The views of a scene show one set of named points, each view turned or mirrored, and shifted as a whole, with a little noise and some points left out.

Scene 1
View 1
<165>: [ -7   6 -16   6   5  -1 -15  -2   7   9  -1   5   3  -1   0  -5   6  17
   9   2 -26  -3 -14  -6  -8  26   8   0   2 -11   2  18   5  -8]
<192>: [ -1   8 -10   9   1 -20 -13  -3   0   8 -16  -6   5 -11   0  21   0   5
  15  -6 -12  -1  -6  -9  -4  -1   8  -4  27   4   2  -9  -9 -10]
<156>: [ -9   4  -5  12  -7  -8  -7  11  -2   8   1  11  -3  -5  14 -12  13   5
   9   0 -15  -1   1  -9  -3   8  -5  -9  20  -6  10  13 -10   0]
<2>: [  4   7   0   9  -6 -13 -11  15  -4   8   5   3   3   1  28 -11  19  27
  28   6 -18  12  13 -10  -9  13   0 -25  14   0  16   7 -13   3]
<96>: [-31  -3 -22  12   3   8  -2  -3   8  11  -6  22  -9 -15 -20 -11  -1 -27
 -29  -4 -11 -25 -27   1  10   9  -8  28  14 -21  -9  28  10 -10]
<132>: [  5   6   6  13 -15 -16  -6  19 -10   7   3   6   1  -5  31 -10  21  16
  23   4 -10   8  21 -11  -7  -3  -8 -25  27   4  19   1 -21   2]
<210>: [  3   9 -14   6   5 -16 -17  -4   5   9 -11  -5   7  -4   2  16   0  18
  20  -2 -19   2 -10  -8 -10  11  13  -8  16   0   3  -2  -4 -10]
<63>: [ -8   7 -18   3   9   4 -19  -5  13   8   1   5   5   3  -3  -7   4  28
  12   4 -32  -2 -18  -5 -11  37  12  -4  -8 -15   1  22  10  -8]
<16>: [-16   3 -11  13  -4 -10  -3   4   2   9 -10   9  -2 -14  -4   3   2 -16
  -6  -4  -5 -12  -9  -5   5  -5  -4   8  28  -5   0   7  -5  -8]
<22>: [-16   1  -5  13  -9  -5  -3  14  -3   9   4  17  -5 -10  10 -18  12  -5
  -3   1 -11  -7   0  -6   4   3 -10   0  19  -9   6  19  -7  -1]
<65>: [-18   0 -11  16  -7  -9  -1   8  -3  10  -7  14  -5 -16  -4  -4   4 -21
 -12  -4  -3 -14  -8  -6   8  -9  -9  10  28  -6   1  11  -5  -6]
<58>: [-22   1 -14  10  -1   6  -6   6   5   9   4  19  -5  -6  -2 -18   8  -3
 -10   1 -19 -12 -13  -2   2  20  -6   9   7 -18   0  28   6  -5]
View 2
<132>: [-26  -8  18   8 -28  19 -21   2  18   9  43 -10  -5  -1 -10  -4   4   1
  -5  30  -2  29  11  43  -5 -14  -8  -6 -28  12   8  23   8 -18]
<65>: [ 14  13   0   4 -10  -8   5 -19  -8   9  41  -3 -15  14  -3   4   1  -6
  -5  29 -20  25  22   6  -3  -5   3  -9  -1  -5  -7  -3   0 -15]
<96>: [ 39  23   0   5  -8  -5  27 -24 -20   6  23   8 -14  21   1  15   3 -19
  -3  10 -32  16  13 -15   6  -6   6  -5   8 -14 -19 -13  -5 -22]
<22>: [  3   5  14   6 -29  18  -1  -6  10   9  31   4  -9   9  -7  10   4 -15
  -3  20 -20  24  11  15   6 -11   1  -4 -16  -5  -3  14   9 -25]
<63>: [  4   3  27  14 -12  25  15   0  -8  -6  -5   3   7   2   7   4  10  -3
  -8 -10  -9  14 -26  16   9 -21 -13   5  -6   9 -12  -1 -17 -29]
<210>: [-11   0  18  14   1   4   3  -4 -10  -5  20 -14   4  -1   3 -11   6  11
 -11  11   0  21 -14  31  -9 -18 -15  -1  -8  17  -4  -1 -21 -17]
<192>: [ -9   2  10  12   4  -9   0 -12 -12  -1  34 -18  -2   2   0 -12   3  14
 -11  22  -2  25   1  32 -12 -12 -11  -6  -5  14  -3  -5 -19 -11]
<165>: [  7   8  21  10 -14  17  12  -6  -6   0   9   2   0   6   2   5   6  -7
  -5   3 -13  16  -9  10   6 -15  -7   2  -6   3 -10   0  -8 -26]
<156>: [ -9   0  16   9 -19  11  -4  -4   4   4  32  -6  -3   3  -3   0   3  -1
  -6  21  -7  25   4  28  -1 -14  -6  -4 -15   7   1  11  -1 -18]
<58>: [ 18  14  13   6 -21  15  16 -12  -4   5  17   7  -7  13   0  13   5 -17
  -4   8 -25  17   3   0   9 -12   2  -1  -3  -8 -13   1  -1 -27]
<16>: [ 10  11   4   7  -7  -8   6 -17 -10   6  38  -5 -12  11  -2   1   1  -2
  -6  27 -16  24  15  13  -5  -7   0  -7  -3  -2  -8  -4  -6 -13]
<2>: [-19  -7  24  11 -22  22  -9   3  10   2  25  -8   3  -2  -4  -3   4   2
  -7  17  -2  24  -4  36   0 -18 -13  -1 -21  13   2  16  -2 -22]
View 3
<96>: [-10  13 -10   2  14  17 -20 -21  -2 -11   1  -2  14   7  19  -4  -3  -7
  -2   6  32   0   4   8  17  -2   3 -26  -7   5   0  -5  23 -29]
<63>: [ -2   2   4   0  -2  25  11  -8 -27  -9  -2   3   1 -17 -23  11  29  -2
   6  25   7  34   5  -2   8  -2  -2 -16  -6  -3  16  -6  -1  14]
<156>: [  0   0  -3  -3  -7   0   4 -15 -32  -3  -6  -1  -7   0 -13  16   2  -8
  14  -3 -10   1  15   4   3 -14   7   3   4 -24   9   6 -24  -3]
<165>: [ -3   1   1  -2  -3  16   7 -10 -25  -8  -1   0   1 -10 -17  13  18  -4
   7  16   6  23   7   0   7  -5   1 -12  -4  -9  12  -2  -6   7]
<2>: [  4  -5  -2   2  -6   2  16 -13 -43   2  -8   3 -16  -4 -25  22  11  -9
  16   0 -27   9  18  -1  -2 -14   4  10  10 -33  17   6 -34  12]
<16>: [ -4   9  -1  -7  -6  -2 -13 -19 -17 -11  -2  -5   5   8   4  11  -7  -7
  10  -1  12  -7  10  10   8 -12  11  -6  -2 -10  -4   7 -10 -19]
<132>: [  4  -3  -7   1  -7  -6  12 -17 -43   4  -9   3 -18   3 -19  20   0 -11
  21  -9 -30  -6  20   3  -2 -17   8  16  12 -39  13  12 -41   0]
<22>: [ -3   2 -17   8  13  12   0 -23 -29   3  -4   7 -10   6  -1   7  -2 -12
  12  -4  -8  -4  16   3   8 -10   0  -2   8 -25  12   0  -7 -14]
<58>: [ -6   5 -11   7  15  22  -4 -19 -19  -4  -1   4   0   1   1   2   6  -9
   4   7  11   9   8   3  13  -5  -4 -17  -1  -8  10  -7  10 -12]
View 4
<63>: [ -6 -24   3  20 -19 -12 -12   6 -33   6  -5   7   3  30 -26  -6  11  11
  -3  -7 -13  15  -4  -4  -4  18   0 -13  17 -19  -3  13  16 -14]
<165>: [ -8 -15   4  23 -13  -4 -13   7 -29   1  -6   0   6  26 -17  -6   3   6
  -3   0 -15  10  -1  -8   0  13  -1 -13  16 -16  -2  13  12 -14]
<96>: [-30   9  22  22   1  14   7  13   8  -3 -10  30   4  21  17  -8 -19   7
  14   1  14  13  19  -1   2  10  -4  -5  14 -14  -1  -4  -6 -27]
<192>: [  4  13   6  31 -17  11 -29  -7 -34   2  -1 -18  19  10  -5  -5 -21 -11
  -9  13 -18 -14   3 -19   1  -1   1  -9  11  -8   5  11  11  -3]
<132>: [-11   3 -22  23  15  14 -31   3 -37 -15  -2 -35  21   3  -5 -15   2  -5
  -9  31 -55   2  -3 -17  14   7   3 -26   4  -2  -1  30  12  -9]
<16>: [-12  23   9  27  -1  22 -17   2 -14  -6  -3  -5  17   8  14  -9 -27  -7
   1  19  -9  -7  11 -13   7  -2  -1  -7  10  -4   1   5   1 -12]
<210>: [  5  -3   2  28 -22   2 -27  -4 -43   5  -1 -14  14  19 -15  -6 -10  -5
 -11   6 -21  -7  -1 -13   1   4   0 -12  13 -12   1  12  16  -3]
<2>: [ -6  -8 -22  21   5   5 -30   5 -41 -11  -3 -29  17  11 -17 -12  10  -1
 -11  21 -51   7  -6 -14  10  12   3 -26   7  -7  -1  31  16  -9]
<65>: [-19  20   7  26   8  22 -12   6  -6  -8  -6   1  15   8  17  -9 -23  -3
   5  17 -11   1  13 -12   7   1  -1 -10   7  -6   1   7  -2 -17]
<22>: [-25   1  -9  19  18  13 -12  15 -11 -15  -8  -5  13  10   4 -14   1   6
   3  19 -30  16   4  -9  10  13   1 -18   6  -7  -1  21   3 -22]
<156>: [-11   0  -9  21   3  10 -22   5 -29  -7  -5 -18  16  10  -6 -12  -4  -1
  -4  17 -34   4   1 -12   7   7   0 -19   9  -7  -1  19  10 -11]
View 5
<58>: [ -6  -9   6 -18 -14  -1   5 -10  -6 -18   5  20  -9   5  -2  21  13   8
  -7   0  12  -3  -1  -1   1  -9  13  -5   7  -9 -30   5  -9   3]
<192>: [ -7  22   9   3  -4  -1  24  -4  -2   9 -26  -1   1 -12  -6  -3  -8   2
   0  20   3   1 -17  20  -9  -5  -5  -7  -6  -9   4  -9 -12  -2]
<132>: [ 14  21 -18  16 -41   5   9  -7  14  -2 -29   0  39 -14  -2  -3  -1  13
   9  37  23 -13 -13  16  -9 -18 -15  16   6 -15   4 -16  12 -11]
<16>: [-13   7  18  -8 -11   6  13 -15  -2   8  -5   1  -3   0 -11   7  -6   7
  -2   4  15  -2 -10  15 -17  -7   6  -3   6 -11 -14  -4  -8   9]
<63>: [  7   1 -12 -12  -3 -10  16   9  -8 -29 -10  25  -6 -10   7  16  19   4
  -5  16  -8   0  -2  -4  23  -7   1 -16 -10  -2 -14   5 -16 -16]
<22>: [  0  -1  -3  -7 -31   3   2 -13   3 -13   1  12  14   2  -3  14   9  12
  -1  12  25 -11  -3   3  -6 -15   5   8  12 -14 -22  -4   4   1]
<210>: [ -1  19  -2   1  -3  -5  23   4  -4  -4 -28   5   0 -16  -2   0   3   2
  -1  24  -3   1 -15  13   5  -5  -7 -12 -11  -5   2  -6 -13 -11]
<2>: [ 15  15 -20  10 -34  -2   9   0   8 -14 -24  10  28 -13   3   3  10  12
   6  34  16 -13 -11   9   4 -17 -12   8   1 -12  -2 -10   5 -14]
<165>: [  3   2  -5  -8  -7  -6  15   2  -6 -20 -10  18  -4  -9   0  12  14   5
  -5  16  -1  -2  -6   1  12  -7   0 -11  -4  -5 -14   1 -13  -9]
<65>: [-16   3  19 -11 -14   6  11 -19  -2   7  -1   1  -6   6 -12   8  -7   6
  -2   0  20  -3  -9  14 -19  -6   8  -2  11 -15 -19  -4  -5  13]
<156>: [  2  11  -4   2 -23   0  12  -7   4  -4 -17   6  15  -7  -3   4   3   7
   3  22  15  -8  -9  11  -5 -13  -4   2   3 -12  -7  -6  -1  -5]
<96>: [-23 -12  27 -27   0   1   9 -16 -12  -6  17  14 -27  11  -9  21   5   3
 -11 -17  12   2   0   2 -12  -3  22 -13  10  -7 -37   8 -17  16]
View 6
<63>: [ -8   0  14  19  30   1  14   5   9 -10 -26  27   7   5   6  -5 -13   7
   5  -7  -2  -2   7 -14   1  -7  24  19   5   1  -3 -15 -11 -18]
<58>: [ -2   7  -2   8  37 -11   7   1  17 -12   3   9   1  12   2 -18   2  13
 -19 -20  -1 -16  -7  -7 -11 -11  14  14  17   2  -3 -10  11 -20]
<210>: [ -2   6  26   2   5 -10  10   5  -4  15 -26  19  19 -12   6   2  -6   2
   5  11   0 -14  -1 -10   3   8   6  28   2  -3 -11  -4   2 -20]
<96>: [ 17   9 -11   5  17  -9  11  -6  18  -8  13   6  -4  25  19 -26   8  19
 -37 -20   8 -29 -17 -13 -23 -16  11  -1  22  11  -4 -15  14 -23]
<165>: [ -5   4  14  11  25  -4  11   5   8  -3 -19  21  11   2   3  -5  -8   7
  -2  -6  -1  -8   2 -10  -1  -3  15  21   7  -1  -5  -9  -4 -18]
<65>: [  8  12   0  -8  24 -25   2  -1  13   3  12  -4   7   6   2 -18  10  13
 -30 -11   1 -30 -17  -1 -14  -1  -1  16  19   1  -8   0  27 -22]
<156>: [ -9  11  17  -5  28 -23   1   8   5   6  -9   9  14 -14 -10  -3  -2   4
  -4   2  -6 -16  -4  -1  -1   9   1  32  10  -7 -10   5  17 -22]
<16>: [  8  10   7  -7  10 -20   6  -1   5  10   4   2   9  -3   8 -11   8  11
 -24  -3   3 -30 -15  -4  -9   2  -1  17  14   0  -9   0  23 -23]
<22>: [-11  10   4  -3  46 -25   0   6  15  -6   5   2   6  -3 -13 -11   4   8
 -17 -11  -8 -17  -5   3  -7   0   6  29  18  -6  -5   1  23 -23]
<132>: [-21  13  23 -11  41 -35  -5  13   4  12 -10   2  19 -26 -25   2  -2  -1
   2   7 -15 -16   0   9   5  19  -6  48   8 -15 -13  14  28 -23]
<192>: [  6  10  19  -9  -2 -20   4   4  -5  21 -11   6  18 -15   5  -3   3   5
 -11  12   3 -28 -14  -5  -4   9  -3  23   7  -1 -12   3  16 -22]

In a view up to two points have been moved. Name them for each view, in the order of its rows, or write none.
view 1: <156>, <22>
view 2: <165>, <2>
view 3: none
view 4: <16>
view 5: <132>
view 6: <65>, <192>

Scene 2
View 1
<146>: [ -5 -22 -12   2   4   4  -1   7  -4   9   7  10 -13   4   7 -10  -5  14
   8  14 -15   9   4  13   6  -4  -9   5  -4  15  -1   2  19   6]
<188>: [ -9 -34  -5  10   4   5  -5   6   1   5  -2  17 -18   1  12 -16 -11  23
   8  15 -13  10  14   5  12 -11 -18  19  -6  24  -5  -3  26  11]
<114>: [ -2 -18 -27  -8   1  -3   2  10  -3  20  15  -3  -9   6   7 -14  -2  13
 -10   6  -9   7  -3  11 -12   4   6  -9  -6   3   5   9   9   6]
<124>: [  0 -13 -17  -1   0   6   1   7  -5  13  14   5  -9   7   5  -2   4   3
   3  10 -19   8  -4  16  -5   4   2  -4  -3   6   2   3  15   1]
<86>: [ -2 -15 -10   5  -1  11   0   4  -5   8  12  10 -11   7   6   0   5   2
  11  11 -23  10   0  17   1   1  -2   2  -2  12   1   0  18   4]
<13>: [ -2 -28 -22   1  -2  -2  -2   8   0  19   7   2 -12   4  12 -19  -3  17
 -16   2  -6   5   5   8 -14   0   2   0 -10  11   3   4  13  10]
<220>: [ -8  -6  -9  -9  25  -5   5   7  -7   5  19   5 -10   0  -3  -6 -25  21
  31  33 -11  10  -9  16  27  -8 -19  -1   8   5  -7  10  18  -7]
<116>: [ -1 -12  -2   9   2  17   0   2  -5   1  10  17 -11  10   3  11   6  -6
  26  17 -31  11  -2  22  10  -1 -10   7   2  16  -3  -3  22   1]
<195>: [-10 -15  -9  -4  19  -2   1   8  -4   4  12   9 -13  -2   1 -11 -23  23
  22  28 -10   9  -1  12  24 -10 -22   7   2  12  -7   5  21  -1]
<157>: [ -5 -18   1  12   2  17  -3   3  -6  -3   7  22 -14   9   6   5   1   1
  25  18 -29  12   4  17  15  -5 -15  15   2  20  -4  -6  25   3]
<198>: [ -7   4 -29 -29  24 -18   8  13  -7  19  32 -17  -5  -2  -4 -17 -26  25
  11  28   0   6 -21  16  10   0  -4 -22   5  -9   0  20   5 -10]
<71>: [-14 -27 -12  -9  23 -16  -2  10   0  10   6   4 -16  -8   5 -30 -37  43
  11  28   4   7   7   3  24 -17 -26   9  -2  14  -9   9  20   4]
<194>: [ -6  -7 -14 -10  14  -3   3   9  -6   9  19   2  -8   2   0  -8 -14  15
  18  25 -12   9  -8  17  13  -3 -10  -4   2   4  -1   8  15  -3]
View 2
<195>: [  7  25   4 -32  -6   1  -2 -13  -5  14  11  -3 -10  -3   1   1   2  24
  -3 -21 -15   3   9   8   6  -2 -13  12  25   9  12 -13   1  17]
<194>: [  3  22  -6 -26  -6  -1   1 -13  -4   7  -4  -3  -9   1   8   9   6  21
  -6 -14  -3   4  11  13  11  -2  -9   6  14   4   7  -7  -3  12]
<146>: [ -1  16   0 -23  -5  -4   5 -12  -2  18   3  16   6  -2   0  -4   3  10
  -3  -4 -14  -1  10   3   8  -3  -6   3  16  12  10  -7  -9   9]
<124>: [ -4  14  -9 -17  -3  -4  10 -12  -1  10 -10  17   8   3   5   5   3   6
  -8   2  -4  -4  10   6  13  -3  -1  -3   6   9   7  -4 -12   5]
<116>: [  1  32  -3 -23 -13   4   4   0   4  15  -8  19   7  13  -2  -2 -12  10
 -18   0 -14 -20   5   2  15   4 -14   6   3  16  23 -10  -1  13]
<86>: [ -2  19  -5 -19  -6  -3   8  -8   2  14  -8  22   9   5   0   0  -3   6
 -12   2  -8 -12   9   3  11  -1  -5  -2   7  12  14  -6 -10   9]
<198>: [  2  14 -14 -22  -2  -3   0 -27  -9  -6 -10 -23 -21  -5  19  25  22  22
   0 -22  12  22  15  23  10  -2  -3   2  16  -7  -9   2  -3   5]
<13>: [ -6   0  -4 -13   4 -13  11 -21  -3  18   0  25  11 -10   1  -4  12   2
   5   5  -6   9  14   1   5  -8   6 -10  18  10  -2  -1 -20   4]
<220>: [  5  28  -2 -30  -8   3  -2 -12  -5   7   1  -9 -11   2   7  10   2  23
  -9 -21  -6   0   9  13  10   2 -14  11  17   5  11 -10   2  14]
<114>: [ -7  -2  -9 -11   4 -15  11 -25  -3  10  -8  18   6  -8   9   6  17   2
   6   4   4  13  15   8   8  -9  10 -10  13   2  -7   3 -19  -1]
<188>: [  1  16   7 -28  -3  -4   5 -12  -2  25  14  19   4  -8  -5 -13   2  14
   1  -9 -21  -1   9   0   4  -6  -7   6  26  15  12 -11  -9  12]
View 3
<188>: [ 22  14  15  12 -14  20   1  -3   1   4  -3  21   0  -5  -7   0 -16 -15
   3 -15 -14  14  -4  -1  10 -41   0 -21 -15 -11  -7   6  -4   1]
<124>: [ 19   1   6  14   4   3 -11  -3  -1  11  -6   0   6   6 -17  -1  -4   2
 -20   9 -13   1   6   7  -5  -9  11  -8   0  -3  -1   0 -13  -8]
<157>: [ 21  13  15  15 -11  14 -19   8  -5  -1   0  25  -3  -4  -8  -5  -3   5
 -28  -5 -21  11   9   6  12 -33  11  -7 -18 -15  -1   7 -11   8]
<13>: [ 23   5   6  22   5   6   4  -4   3  19 -10  -2  11   4 -14  -2 -12 -16
  11  -4  -8   3  -5  -3  -6 -16   5 -20  10  -8  -1   4 -13 -12]
<116>: [ 20   9  11  17  -5   6 -24  10  -5   3  -2  16   1   3 -13  -5   4  12
 -35   4 -20   3  11   7   6 -20  16   0  -8 -12   1   4 -17   4]
<86>: [ 21   8  11  20  -2   5 -14   6  -3   8  -5  13   5   2 -14  -6  -3   1
 -18  -1 -16   3   5   3   2 -20  12  -7  -1 -13   2   4 -16  -3]
<198>: [ 11 -10   1 -15   8   7   4 -25   3  12  -4 -13   0  12 -30  20 -15  -1
 -20  30  -4   2   2  18 -18   5  -2 -10 -11  23 -13 -11   3 -21]
<194>: [ 14   2   6   0  -3  10  -4 -11   0   6   0   6  -1   3 -19   9  -9  -2
 -22  12 -12   7   4  12  -4 -14   5  -9 -15   7  -7  -3  -2  -7]
<114>: [ 19   1   5  19   8   1   1  -6   2  18 -12  -6  10   6 -18   1 -10  -9
   2   5  -8   0  -1   2 -11  -6   5 -13  11  -3  -2  -1 -14 -16]
<146>: [ 21   7  11  14  -3  12  -2  -1   0   8  -4  12   3   0 -13   0 -10  -7
  -7  -3 -13   7   1   4   1 -26   7 -14  -8  -7  -3   2  -8  -4]
<195>: [ 16   6  10  -6 -10  19   1 -12   1   1   1  17  -6  -2 -16  10 -12  -4
 -18   6 -13  14   2  10   2 -27   0 -13 -26   4 -12  -2   5  -2]
<220>: [ 14   3   8  -8  -5  15  -6 -12  -1   2   1  12  -5   1 -20  12 -11   4
 -30  14 -13   8   6  15  -2 -18   3  -7 -23   8 -10  -4   1  -5]
<71>: [ 16   4  10 -14 -12  24  18 -25   5   3   0  13  -4  -3 -17  17 -26 -19
   4   0  -7  18  -9   6  -1 -33 -10 -24 -27  11 -15  -5  14  -9]
View 4
<198>: [ 15  10 -11 -18 -15  12  21 -10 -14   0 -18  19  -2 -21 -11  10   1  28
 -21   4  10 -23   7  14  -9  13  19 -10  12 -10  -5  33  22   5]
<86>: [  2   0  -9 -12   0  -5   1  18 -16  -2  13  -3  25 -16   9   8  -1   9
   1   9   7   4   6   3  -6  10   3  -2 -15  11  -7  -5  -5  -8]
<220>: [  9  10 -10 -18   1   8  12   1 -18   7   2   5  11 -22  12  16  -6  23
 -19  23   9 -14  -7  12  -3   7  14   4   5  -8 -11  10   8   2]
<195>: [  9  12 -11 -18   7   9   7  -3 -14  14   2   2  20 -17  11  13  -3  17
 -19  29   1 -11 -13   5  -1  -2  10   8   1 -12  -9   9  -3   2]
<114>: [  9   1 -13  -9  -8  -1   4   7 -10   0  -6   6  21 -10 -16  -2   9   7
   0  -8   4  -1  17   1 -14  14   2 -11 -11   6  -1  12  -3  -4]
<157>: [  1   3 -10 -15  10  -3  -1  18 -19   6  24  -7  28 -18  27  17  -6  12
  -5  27   8   4  -6   5  -1   3   4   8 -13   4 -11 -17 -10  -8]
<71>: [ 18  20 -13 -16  12  17   5 -20  -5  31 -18   5  20  -8  -7   2   2  11
 -30  31 -11 -22 -20  -4  -1 -14   8  12   7 -28  -5  30  -9   7]
<124>: [  4   0 -10 -11  -6  -3   4  14 -16  -2   6   2  20 -16   0   6   2  12
   2   3   9   1  12   5 -11  14   6  -7 -12   9  -6  -1  -2  -6]
<116>: [ -1  -2  -9 -15   4  -4   3  22 -22  -1  24  -4  23 -21  25  18  -8  16
  -1  20  12   4  -2   7  -2   9   4   4 -14  10 -12 -17  -3  -9]
<13>: [  8   2 -13  -7  -2  -2  -2   5  -8   7  -6   2  28  -5 -16  -7  10   0
   0  -3  -2   0  15  -6 -12   8  -2  -6 -18   5   1  10 -12  -2]
<188>: [  7   9 -12 -11  16   2  -7   4 -11  21   6  -8  37  -7   9   3   2   1
  -8  24  -7   1 -12  -7  -2  -6  -3   9 -13  -6  -6  -3 -22  -4]
View 5
<86>: [ -1  11  -2  -8   5   1  -6  -6  -6   1  -3   0  11   8   0 -15   7   3
   9   2   8 -10   9  14 -20   4   3   2   3   9 -12   2  -7  -4]
<157>: [  9   9 -10 -14   1   5   9 -13  -9   4  -1   5   7   3   3 -15  -3  -2
  10   8  13 -11   8  14 -24   3   4   4  10   1 -10  14 -21 -23]
<195>: [-11   1   5  -7  -9   4  19  -6   6   7   3  10   6 -10   5 -13  -2  11
  -4  -9  22 -15   7  -4 -24 -12 -18  13   3   1  -1  21 -19  -9]
<116>: [  6  12 -10 -18   6   0   1 -12  -7   4  -4   2   8   7  -3 -13  -4   4
   7   9  12 -12   9  17 -21   4   7   1  12   4  -8   2 -18 -18]
<71>: [-16  -4  15   8 -22   6  29  -1  10   2   7  13   9 -20  15 -13   8   5
  -3 -20  25 -12   5 -14 -30 -22 -33  19 -11   0  -1  35 -17   1]
<198>: [-46   1  26   3  -8  -4   0   9  23   8   0   5   5  -9  -2  -8   2  31
 -19 -34  28 -22   9 -16 -10 -18 -25  10  -6  10   9  -7   4  23]
<114>: [-18  11  12   7   0   0 -13   4   0  -4  -1  -2  14   5   3 -13  20   5
   4 -15   8  -7   8   3 -16   0  -6   5 -12  15 -11   0   9  21]
<13>: [ -9  10   9  11  -1   5  -8   3  -4  -9   0   0  16   4   8 -13  27  -3
  11  -9   6  -3   6   3 -22   0  -7   7 -15  16 -15  11   7  19]
<188>: [  8   5  -1   4 -11   9  18  -9  -6  -4   4   7  11  -6  14 -15  13  -9
  14   1  12  -5   5   3 -33  -6 -12  11  -5   4 -15  32 -15  -7]
<194>: [-19   3   8 -10  -4   0  11  -5  10   8  -1   6   3  -6   0 -12  -5  18
 -10 -11  23 -20   8  -2 -17 -12 -13   8   4   3   4   5 -15  -5]
<146>: [ -5   7   0  -2  -4   4   5  -5  -3  -1  -1   3  12   1   5 -14  11   1
   8  -3  13  -8   9   6 -24  -3  -6   7  -2   9 -10  14  -7  -1]

In a view up to two points have been moved. Name them for each view, in the order of its rows, or write none.
view 1: <220>
view 2: <114>, <188>
view 3: <124>, <116>
view 4: <71>
view 5: <198>, <194>
